Each row is a point on a tangle of strands that fork and nearly touch. The rows are in no order.
Points whose rows are less than 46.8 apart are linked; no others are.
k446: [  1   6  15  -6  -8 -17  -5 -24 -28   3 -13   5 -28   8   4  15  -7 -17
  -7  -7]
k202: [  9  -9 -13   6   1  27  23 -24  10   1  10  -3  30   2   3 -29  27  10
   8  -7]
k864: [-22  40   8   7 -17  -9  -8  23  -5   0 -12  25 -11   9  13  11   8 -15
  16  15]
k352: [ -4  11   1   6 -17 -28  23  -2 -34   3   8 -10 -35   0   3   1 -12  -1
   2   7]
k611: [-11 -11  25  -2  18 -29 -16  -6  -3  -5  13  13   7  -4   0  36  10  -8
  16 -21]
k814: [ -9   0  23  -4   4 -17 -15 -19 -26  -1 -10  21 -23  -1  25  19   5 -21
  11 -10]
k663: [ 10 -10 -12  -4 -15 -25  -7  15 -13  -4 -19 -20 -20 -10  -9   4 -21   0
 -11   1]
k705: [  4  -8  29 -12  11 -13 -23   7  10   6   3  28  13  -4  18   2  -5  -4
  12 -24]
k861: [  5 -15   1  -6   2 -22  -3 -20   2  -2  17  12   5   1  -7   7  -8   7
  -1 -12]
k762: [ -4 -18  -2 -13 -12  10  -5 -10  -4  -2 -12   7 -19  10  15   1 -10  -3
  -8   5]
k178: [-3 20 -6 12  6 11 22 -1  5  4  8 18 -9 19  6  0  9 -4  1 18]
k160: [-21  23  16  18  13   6   7  -3  25   1  19  12  21 -11   4   1  26   4
  23  -6]
k46: [-19  31  -8  21  -8  -9   6   2  15  11 -21  17  11   9  26   9  14  -3
  12  31]
k829: [ -9 -21  -9 -20  13 -12 -19  -2  -2 -17  13  -9   0 -15 -13 -22 -17   9
 -19  12]
k362: [-41  18  13   0 -16 -16   2  -5   6  -1  13  27 -19   8  15   0   0  -1
  12  13]
k337: [ -8   8   2  19  -5 -17  11 -13  36   6  11  -7  14   3 -10  24 -10  17
   9   8]
k480: [ 15   0 -18   2   2  24   6  14  10   4  -7  -2  -3  -2  -1 -20  16   1
  -7   3]
k157: [ 24  -4   4   6   9  -9   2   4  26   4  19  12   1 -13  -2  -9  -4  23
  17 -11]
k225: [-29  14   0  -4 -25 -10  16   0  14   1   1  10 -21  16   4   1  -9   3
  11  20]
k854: [ 21 -14   4  -5   3  41  11  -3  -3   3   1   3  26   0  31 -17  21 -10
  18 -17]
k670: [  8  24  15  16  -7  27  12   2  10  14 -15 -11  14  18  -7  -2   8  13
   6   1]
k758: [ -5  -3 -21 -14 -17 -19 -12   8 -32  -2 -19 -26 -14 -10 -15   3 -10 -17
 -20   7]
k263: [ 16  15  16  20   3  13   2   0  13  13 -14   1  13   7  -4  13 -19  18
   7   5]
k28: [  3  14  -5   5  -2  12  16  14   7  -6   6  10   4   6 -17  -2  -9 -10
  -1 -12]
k960: [-20  15  -2  24  14  -9   6  -5  22   1   9  -8  32  -6   7  20  30   3
  20   1]
k88: [ -3   4  19   3  11  -7 -31   2   1   0   4  32   8  -1  26  12  11  15
  16   6]
k518: [ -1 -16 -16 -17   1 -15  -8 -26 -45 -14  -1 -14  -7 -10  -1   0  -2 -39
 -24  -3]
k484: [ 19 -13  -2  -2   2 -12   2  -3  11  -2  13   1   6 -11 -17  -8 -19  17
  -4  -3]
k49: [  2   3   4  10  13   5  -3  11  -1   6  -2  -3  -6  -1 -13  16  16   3
   4 -22]
k962: [ 13  22   8  15  -3  18  21  14  16  23 -14 -13   2   5 -11 -20  31  12
  11   6]
k868: [ 10  -7  20  -5   3  18 -14  14  -1  -5 -14   3   8  -6  13   2  10   3
  13 -33]
k112: [ -6   9  -2  19   1 -11   0   0  38  11   3  -2  23  -8   6  22  11  12
  21  14]
k625: [  2  10  -2   9   0  26  18 -12  20   1  11  -6  32  -1 -12 -17  11   6
   5 -11]
k525: [ 10 -11  -9   4  27  -7  -5   3  -1   0  25  -8  -5  -3 -13  -6  19  14
  -5   6]
k612: [  8   7  15  -9 -12 -11  -1  13   2   6  -7   1 -11  -2 -36 -15 -24 -16
 -19 -20]
k892: [ 25 -19   1 -15  13  12 -22  16  -2 -15   1 -28  14 -25 -14 -26  -7  12
 -10 -10]
k340: [ 17 -16   2   3  10  30  12 -24   5   3  13   1  27  11  25  -9  23   5
   5   1]
k562: [ -4  -8 -11  -9   3  -7   6 -17 -25 -14   2   1  -6  -5  -6  12  -5 -30
 -15 -16]
k541: [-16  14 -10   2 -17  -9  25  15 -19  -2  -8 -15 -16  26 -16   5   2  -7
 -11  11]
k559: [-14   6 -28   5 -13  -2   8   7  14   2 -15  -5  -4  12  11  17   9   3
  12  12]
k887: [ 10 -17 -10 -18  16  -5 -15 -11 -39  -9 -10 -25 -12  -9  -2   2  -5 -26
 -33  16]
k991: [-19  28  15   7   0  -5  -6   7  33   8   9  22  10  -4  -2   2  13   3
  15   2]
k167: [  0 -11  29   0   5  -8   2 -32   6  -1  15  18  11  11  -1   4 -14  19
   0  -4]
k2: [ 18  -1 -10  -1  -3  44   7   6   6   4  -2   2  13  -3  15 -17  12 -15
   3  -8]
k903: [ 12   3 -23  -8   0  13   9  15  -8   3 -10   4 -23  11   5 -11   4  -1
  -6  18]
k349: [-13  18  10   7   2  11   7   6  28   6   4  12  10   4 -11  -6  -5   3
   3 -11]
k210: [  6  -8  11 -10  29  27 -19   6 -23 -12  -2 -28  19 -28 -19 -14  -2  -2
 -27   4]
k901: [ 16   1 -12   4  11  25  13  -7 -18  -6   8  -3   3   8   4 -12  -7 -13
 -24  17]
k825: [ -2 -10 -24   4   5   4   2   6  26  -4  16 -10  15 -16 -10  -4  16  12
   3 -13]
k544: [-15  -7 -23  -5 -25 -15  11  -8 -28  -7  16 -19 -26 -18  21   5 -11  -3
   5   7]
k651: [-16  10 -13   7 -20   2  21  19   0  -1 -22 -13  -6  31  -1  16  14  -4
  -3  16]
k110: [-30   4   6   0  -8 -20   1 -12  -4  -3  20  14 -31  -3  13  13   1  -4
  14  -1]
k831: [ 18 -12   2  -1   7   7  -4   2  30  10   0   7   6  -5  12 -16   6  18
  17  -2]
k932: [ 14   7  15  11   5  11 -16  19  -1   7 -21  -2  -1   0   0  21   7  11
  13 -19]
k751: [  7  13  21   9 -12  37  21  -3  13  -9   2 -10  21 -11  -8 -12   3  -2
  10 -21]
k295: [ -8   6   3   4  -5  27   2 -10   7   1 -17  21   2  14  25  11   0  -3
   6   8]
k689: [ -3  10  32   7  12   9  -1 -22  -2   0   8  17  26  10  17   4  -4  12
   7  -2]
k238: [-15 -14 -33 -11   6 -10 -11   2   8  -9  12 -16   0 -13 -15  -8   2  18
 -11  19]
k954: [-13   6 -13  -6 -25 -13  12  12 -37  -6 -12 -31 -21  13 -18   8  -9 -15
 -21  11]
k871: [  7  -5  -5 -10  21  -7 -17   1 -26 -11  -8 -19   2 -16 -25 -10  -6 -21
 -28  -1]
k358: [  1 -21  11 -13 -16   9 -17   8  -3  10 -20   1 -26  13  -8  -2 -13   2
 -18   9]
k613: [  1 -31 -26 -20   1  -8 -14   5  12  -9   8   3   4  -8   2  -9  -7   2
   0 -14]
k796: [ 19 -28   9 -13   8   9 -18  -3  -2   1   1  -8   9  -9 -11  -6  -1  -1
  -2 -29]
k645: [-17   0  11  -3  -1 -21  -9  -8  -7  -6   4  17 -10   3   9  24   5 -12
   5 -17]
k967: [-12  -5   9   0  -3  12 -10 -14  -3   2  -9  10 -11  21  11  24  -2  11
   0  11]
k171: [ -8  22  -2  24   9   3   5 -18  17  22 -17  18  20   2  23  -7  21   1
  14  24]
k282: [ -4   0   6  -3  -9 -17   2   9   4   4  -2   4 -15   8 -29  -6 -19   4
 -13   0]
k247: [ -9  20  -7  11  -7 -19  -1   5  14   2  -3  17  -6   5  31   6   0   7
  19  34]
k727: [ -8 -13 -27 -15 -11  -7  -8  13  15  -5  -1  -6 -12  -7  -7  -8  -9   3
  -9   2]
k80: [ 20  -6   1  -6   1  25  -3  16   9  -3  -3 -19   7 -12 -13 -23   5   7
   1 -10]
k222: [  3 -12   8 -18  -9  -8 -12  -8   5  -1  -5  -2   0 -10 -31  -5 -25 -20
 -24 -20]
k565: [  1  -3  10  -7 -10   3   2 -21 -17  -3 -16   1   2   4 -21  22 -12 -27
 -13 -23]
k898: [ 11  -8 -15  -3  11  27  -2   8 -26  -7  -6 -17  12   0  -5  -8 -10 -17
 -31  34]
k469: [ 11  -7  -3   2  15   7  -7   1 -13  -1   8  -1 -15   8  -3  -1  11   5
  -4  -8]
k126: [-11   1 -44  -1 -11   0  11  21  19   5 -10 -15   5   4  -8  -4  12   0
   6   7]
k802: [ 10 -18  -8  -4  22   2   0   2   8  -7  33 -12  20 -12 -12 -10  23  17
   6 -15]
k981: [ -7  13  13   5   8  13  -6  -7  -1  -9  -4  20  24   5  22  17 -12  -4
   5   2]
k839: [  9  -3  29  12  14  -3 -12  -1   6  -1   3   4  25  -9  15  21   5  14
  24 -22]
k874: [ 10  -2   0  -6  21  15 -11   6 -20 -16 -10 -25  14 -14 -19  -7 -18 -16
 -36  21]
k529: [ 16 -14  -3  -2 -17 -14 -13   4   2   2 -34  -2 -14   2   3  15 -26   0
  -4  -6]
k489: [ -9   7  17   5 -16 -15   4  -3 -14   6 -11   0 -19   7 -14  16 -16  -6
  -5  -4]
k453: [-26  17   1  -1 -26  -8  28  -2 -29  -3   4  -8 -30  16  -2   3  -2  -8
  -4   9]
k333: [ 14 -22  30 -15   6  11 -12   0  -1   6  -4   4  19  -3   5  -2   6 -12
   9 -46]
k730: [-24 -10  -8  -2 -26 -32  10  -9 -19   7  20 -18 -32 -19  18  11  -3   2
  18 -11]
k52: [ -4  -2  20   5  20 -20 -28   5   2  -4  10  16  19  -4  22  33  15  12
  19  -8]
k995: [ 14 -27  19 -22   2   2 -26  -8  -2   3  -2  -9  10 -13 -21 -23 -14 -10
 -22 -24]
k341: [  5 -10  17  -5   3   1 -13   3  19   4  -1  23   2   5  16  -6 -13   9
   7  -8]
k146: [ 17   9  -5   5  19  23  21 -11  -4   1   9  18  -3  13   1 -13   5  -5
  -7   9]
k124: [  6 -20  -6 -17  11  13 -13  -8   7   0  11  -9  10  -9  -9 -31  -9  15
 -22   9]
k113: [ 22 -13  18 -15  23  15 -12   8 -19 -10  12 -31  25 -25 -13 -29   8   3
  -6  -8]
k447: [ -9 -14 -22  -9  -3 -15   3  -9 -22 -10  21   3 -29  -7  13  -7   0  -3
   2   4]
k523: [  9   7 -18   7   0 -18  22  -7 -21  -3   3  -5 -20   5  -1   9 -13   2
  -4  18]
k450: [ -6  -8 -12 -15  -9   5   5  -3 -18  -4   5  11 -36  10   8 -12   3  -6
  -3  17]
k994: [-26   8  -2 -11 -31  -3  11  21   6  11 -14   4 -24  16   2 -18  -5   1
   1  12]
k483: [ 26   9  -5  15   4 -14  12   4 -18  -1  -2  -6  -4   4 -16   3 -23   1
 -14  20]
k558: [ -8   1 -31   6  -6  -7   9   5  32  -7   3  -2  16  -8  -9   1  -3   1
   7   0]
k950: [ 16 -24 -22  -5   7   0  -4  10  15   2   4   5   1  -1  18  -4   8   7
  12  -6]
k117: [-29  33   1  15 -16 -29  -1  17  -4   0  -1   8 -12   3  27  16   5  -3
  25  29]
k761: [ 11 -15 -24  -5   5   8  -9 -10  22   3   3  -9  15  -7   1 -27  -4  31
  -8  15]
k416: [ 14  10   6  21   2 -21   9   3  10  10  -7  -4   4   7 -12   8 -23  19
  -5   9]
k397: [ 17  19   7  17   4   7  16   9  -5   0  -7  -7   6   2 -18   7   2 -13
  -3 -21]
k922: [-16  28   0   7   1  -8   7  14   0  10  -1  16 -23  16   8  10  17  -4
  12   9]

Follow the links from the first point to the second, and from the first to the third. Name the last point that the two ways share.
k814; k349; k453: k49
k611; k529; k483: k541
k727; k901; k340: k480
k282; k28; k558: k49
k730; k625; k124: k450
k544; k565; k901: k874

A fork is a point with three links, a tip a point with one. Leave the first point through the second and follow the links. Name the first fork or tip that comes.
k645; k814: k49
k171; k46: k874
k932; k868: k645
k49; k469: k541
